Points, in no order, along strands that fork and pass close to each other.
Two points are linked if the straight distance between their rows is under 46.1. Some points are linked to none.
k182: [-25  -1   0 -11  -9 -21 -34  -1 -21 -15   7   0  24 -18  -2 -19   0 -18
  26   6   3]
k958: [ 26   8  20   6  -8  -4   9   9   9  20 -11 -24  -7  13   1  22  12  -1
 -16  -3  -1]
k789: [ 15  31  -4  12  -6   9  17  -6  -3  13   7 -16  -8   8   6  14  12 -19
  -9 -15 -19]
k677: [  2  20   4  15   2 -26 -23   6   4   0  27 -16 -17  -3  -4  10 -14  -5
 -17  10  37]
k326: [  2   6 -19   2   2   7   1   5  14  16 -12  -3   4 -11  -9  22  -5   2
   2  -4 -27]
k495: [  3   0 -14 -19   7  15   1  -8  10  13 -19   6  26 -21  11  -3  -9  16
  10 -12 -36]
k399: [  2 -23  55  -4  -8  -5   3  16 -12  14 -11 -12   2  26  10   3   8   9
  -2  -5  14]
k817: [  4  19 -38 -12 -21  -2   0 -15 -20  -5   1 -10  21 -16   2 -21   6  -7
   7 -14 -22]
k38: [ -2  11 -10  27  12 -26 -19  -3   5 -19   5  31 -14  -2  -8   0   6  -4
 -29  13  34]
k485: [-33 -24  13 -10  -5  -6 -32  14  -3  11  -6  19  14  -3 -15   7  -8 -13
  23   7   2]
k4: [-18 -13  27  -1  10 -10   7  14 -11   4  -2   1  -1  28   6  -2 -10  13
  21  -8   4]
k340: [ -3   1 -15  17  27 -14 -17  -2  11 -27  -1  31  -7 -12 -13   0  16   4
 -28  18  15]
k316: [ 22   4   8  -8  -9   9  12   7  -4  18 -34  -3  11  25   3 -13   5   2
   4 -33  -9]
k283: [ 13  -3   0  -1  -3  31  41  -7   7  -3  -5   9 -24  29   2 -24 -10   4
  15 -10   7]
k741: [  0   0 -10  -6 -28 -15  -5  -1 -18   0 -17   1  18  11  -4 -25  -1  -8
  26 -17 -11]
k8: [  4  10 -37   4 -16   3  -6  -7  10   6  -7  -6  10 -26  -7  25   6  -2
 -14   6 -22]
k299: [-17  -9   8   5  13 -16 -12  13   8  -5   0  10  -8   2  -9  19  -8   6
   1  14  15]
k559: [ 25  11  19   0  -9   5  13   6   2  18 -22 -15   0  17   3  11  12   0
  -1 -18 -10]
k634: [ 11  10   1   9 -11  -3  17 -17 -22 -20  29 -18 -22  15   4 -38   0  -3
   4  -1  32]
k94: [  4 -24 -27  -4  -1   7 -10  -1  18  -4 -18  28  13 -15 -14  10   6  17
 -30   9 -18]
k210: [ 15 -17  51  -1  -7 -10   6   2  -7   4  -1 -18 -10  21  24   5  13  17
  -5  -3  12]
k976: [-22 -17  13  13   6 -18 -19  14   5  -4   1  23 -11  12 -19  15  -4   1
  -9  19  32]
k436: [ -5 -28  45 -14   1   4   6  30 -17  30 -21  -6  11  27   7  -2  -4  -3
   1 -12   8]
k347: [ 23  33   4  17 -10  12  24 -11 -17   0  19 -19 -15   9   8  -5  13 -21
 -10 -13  -8]
k123: [-22 -17   4 -20  22   9  -5  17   3  25 -28   9  35  -1   1 -13 -25  17
   8 -25 -18]
k786: [ 18  31 -20   4 -12   9  11 -10  -8  12  -7  -9   8   3   3   6   9 -13
   1 -22 -27]
k155: [ -3  22  -8   0  19  16  16  -3  -3  -1  -5   1   3  -6   5   5  -1  -5
  15  -6 -35]
k727: [-31 -12  20   2   1 -16 -31  15 -10   1   9  15   5  -1  -7   9  -8 -17
  28  12  19]
k178: [ -8  14   9  13   7 -17   6  -5 -13  -9  19 -14  -8  10   9   0  -4  -4
  14  -1  10]
k569: [ -7 -13   4   9  20   2  11  13  16  11  -5   0 -21  14  -7  31  -6  17
 -17   7   1]
k785: [-10  -9  -5  -8 -21 -16 -16   2 -13   9 -14   0  23  -2  -5  -2  -6  -5
  21  -9 -18]
k300: [ 18 -13  24   3 -18   8  31  -9  -7 -12  -4  -7 -17  29  13 -26   8  13
   3  -5  18]
k255: [ -6 -13 -14 -18   5   9  -8   9  18  23 -27  11  25 -21  -3  12 -15  24
  -4  -9 -26]
k6: [  7   6  23  16   5 -20  -9 -15  -2  -3  50 -23 -21   2  33   5  -4   4
  -7  -9  34]
k770: [ 17  18 -18   1 -18  18  27 -10  -7   0  -7   0  -6  14  -1 -26   6 -12
   6 -16  -2]
k568: [ 23  20  24  17  -6 -22  -9  -3 -13   3  23 -33  -9   8  10  -4   5  -7
 -10  -1  26]
k147: [  3   0 -30 -20   9  12  -8 -14  20 -14  22 -14  13 -42  -7  12  15 -10
 -14  20 -19]
k840: [-24  -2  14  10   2 -19 -36   7   1  -3  18  21 -13  -8  -6   2 -17 -20
  -3  18  53]
k548: [ 25 -18  32   2 -27   9  16 -14  -7 -16   0 -13 -20  11  21 -29  11  11
   0   4  27]
k657: [  2  -6 -26 -25   3  -6 -21 -13  21 -19  21 -15  15 -37  -7  -2  19  -7
 -19  26   7]
k310: [ -6  22  -2   9  12  22  31  -9 -15 -18  20   1 -18   7   9  -7   0 -10
   9  -3 -19]
k851: [-24 -13  29   3  -1 -16 -15  16 -16   8   5   7   2  22  -1   2  -7  -8
  25   0  18]
k37: [ 13 -20 -29 -11   7   4  -8 -12  25 -19   2  22  11 -26 -13   4  17   9
 -27  24 -17]
k926: [ 22 -23  51   1 -16   3   8  -7 -14  -9 -11 -11  -8  10  32 -18  22  20
  -9  -3  14]
k994: [ 12 -14 -30 -23   2  17  -3 -14  30  -8   3   4  17 -38  -2  15   9   5
 -13  21 -29]
k703: [ -7  -7  -6  -7  31  10   0   2  21  -7  -5   1   3 -20  -6  20  -1   7
  12  14 -20]
k748: [ -7  -2 -11  11  31   5   6   5  17 -16   0  15 -16 -10 -12  25   7   9
 -13  22   4]
k877: [-10   5   8  12  13 -18  -5   5   2  -4   8  -6 -13   5   0  18  -4   4
   9  10  10]
k80: [ -5  12  -6  19   6 -25 -22   3   8 -10  13   4 -20  -6  -8   9  -9  -6
 -19  15  37]
k802: [ -6  30 -10  18  14   6   4  -4  -2  -4  29 -14 -20 -11   1  20   7 -12
  -7   7  -7]
k744: [  1   7   3   9   9  18  34 -11 -11 -12   8   4 -19  20  10 -15  -3   1
  15 -10  -3]
k648: [  3   3 -27  12   7 -14 -17  -6  10 -23   0  20  -3 -21 -17   1  22  -3
 -31  13   5]
k861: [-16  -8  17  15   3 -21 -29   8   4  -6   9  38 -15   9 -10   5  -7 -10
 -18  17  44]
k529: [  0   6   8  17  15   3  15   0  14   8  14  -2 -29  11   4  39   0   5
 -15  11   1]
k923: [-14  -5   0  -8  26  11  15   6  -6   1 -17  12  11   8   1 -25 -12  16
  28 -15 -15]
k893: [-20 -22   0 -12 -19 -13 -32  10  -4   9  -8   9  24 -14  -9   5  -5  -5
  19   6 -14]
k863: [ -8 -12 -20 -20 -31 -11 -26  -8   7  -1  -5   1  21 -28 -10   8  -1   5
  -2  25 -15]
k531: [  9  11 -22  -6 -32  -8   1 -10 -14   2 -16  -8  17   5   1 -22   6 -10
  13 -24 -16]
k726: [ 30  11  -7  -7 -13  25  23  -1   0  13 -27   7   0  27   0 -21   7  -1
   7 -26  -7]
k884: [  7  19   2  24   3   2   6   0  10   4  25 -14 -27   4   2  29   6  -9
 -17   9   7]
k921: [-14 -17   0 -12  25   8   5  25   4  29 -24   2  16   2  -6   3 -25  18
  -3 -22 -13]
k824: [ -2  17 -31 -14  -7   0  -8 -18  -8  -8   5 -18  21 -30   7  -5  10  -3
   8   3 -25]
k526: [ -7  35  -6  11  15  11  18 -14 -13 -14  28 -11 -14  -7   9   3   4 -12
   8   1 -15]
k822: [ -5 -26 -19 -13  -7   9 -14   9  14  15 -27  23  25 -15 -18   8 -12  19
 -19   3 -16]
k597: [ -7 -13   1   1  26   9  11  25  14  23 -20   4  -3  11  -8  20 -17  15
 -16  -6  -2]
k841: [ -7 -14 -14  -8  35  10   2   6  27 -13  -9  20  -3 -16 -16  17   3  10
  -9  21  -4]
k937: [-19 -30  28 -14   1   7 -12  29 -12  36 -16   6  17  19  -7   3 -15  -8
   7 -14   0]
k480: [ 35  21  21  14 -16  10  21 -16 -12  -3  14 -23 -18  11  17 -10  19 -10
 -15  -7   3]
k605: [  3   6 -36  12  -3   0  -9   0  16  -7  -5   7   0 -20 -20  17  13  -3
 -22  11 -10]
k500: [ 18 -19  26 -11  -4  24  34   5  -5   4 -20   3 -13  28  12 -29  -1  19
   0 -11  14]
k214: [ 11  -2  -4   5 -23  15  30 -13  -6 -14  20 -16 -29  16   0 -31  -7  -5
   8   4  34]
k292: [-11  -7  11  -4  18   2  23   6 -12  -1 -10  10  -1  22   4 -14 -14  16
  25 -14  -2]
k413: [ -9  14  11  11   2 -17   3  -9 -23 -19  29 -11 -11  16  14 -24  -3  -4
  13  -2  28]
k199: [ 14  -1  -7  -4 -23  25  35  -3   7  -6  -2  -7 -28  20  -3 -25  -7  -9
  15   2  22]
k885: [-31  -7  29   5   6 -21 -27   9  -2 -10  20  15  -8   1   2  10 -14  -8
  17  18  38]
k342: [  1 -21 -18 -31 -18  -8 -21 -13  19 -14  12  -1  27 -30  -2   2   7  -3
  -9  34  -4]
k692: [-21 -18   9 -15  -3   1  -5  20 -11  26 -23   8  28  12  -4 -10 -19   1
  19 -23 -14]
k362: [ 30   9  32  16  -8  -6   5 -17  -7  -2  23 -26 -14   7  27  -7  13   1
 -14  -3  15]
k616: [ -6   7  -2  -8  34  21  13  -3  10 -11   0   4   3 -20   3   6  -3   0
  20   4 -35]
k460: [ -5 -22 -16   7 -25 -11 -26  10   9   0 -14  23  10  -7 -24  11   5   1
 -14   7  -2]
k445: [ -2  -3 -13 -26 -31  -6 -18 -11  -8   1  -8  -1  36 -21   6  -1 -12   8
   7  12 -27]
k580: [-12   4 -23   2   3 -21 -27   0  10 -14   9  -7   0 -29 -15   7   3  -8
  -2  19  15]
k415: [  5  18 -15  -4  13  25  13   3   6  22 -11   4   5  -3   5  14  -4   1
   5 -24 -37]
k50: [ -6  -2 -11 -15  14  17  12  -9   1  -4 -18  12  24 -12   4 -23  -7  12
  22 -18 -30]
k455: [ 17  28 -26   0 -17  22  22 -15 -11   4  -5   0   2   8   1 -15   9 -20
  -1 -25 -21]
k690: [  6  29   1  12   5 -27 -19  -2 -17   3  32 -33 -10  -7   2  -7  -6 -10
  -8  -2  30]

A fork is a point with three links, a tip a point with one. Leave the first point through the second and follow the links. Name the first fork or tip that comes.
k884; k802 => k727
k38; k80 => k958
k744; k310 => k500
k690; k677 => k748
k255; k822 => k445

Name the points in between on the shortest way along the links from the first point to the second, in order.
k923; k413 => k292 > k4 > k851 > k727 > k885 > k840 > k861 > k976 > k299 > k877 > k178
k529; k178 => k884 > k802 > k526 > k310 > k744 > k283 > k199 > k214 > k634 > k413
k568; k559 => k362 > k480 > k347 > k789 > k786 > k455 > k770 > k726 > k316
k703; k690 => k616 > k155 > k415 > k326 > k8 > k605 > k648 > k340 > k38 > k80 > k677
k310; k436 => k526 > k802 > k884 > k529 > k569 > k597 > k921 > k123 > k692 > k937
k445; k785 => k863 > k342 > k657 > k147 > k994 > k37 > k94 > k822 > k255 > k495 > k50 > k923 > k292 > k4 > k851 > k727 > k485 > k893
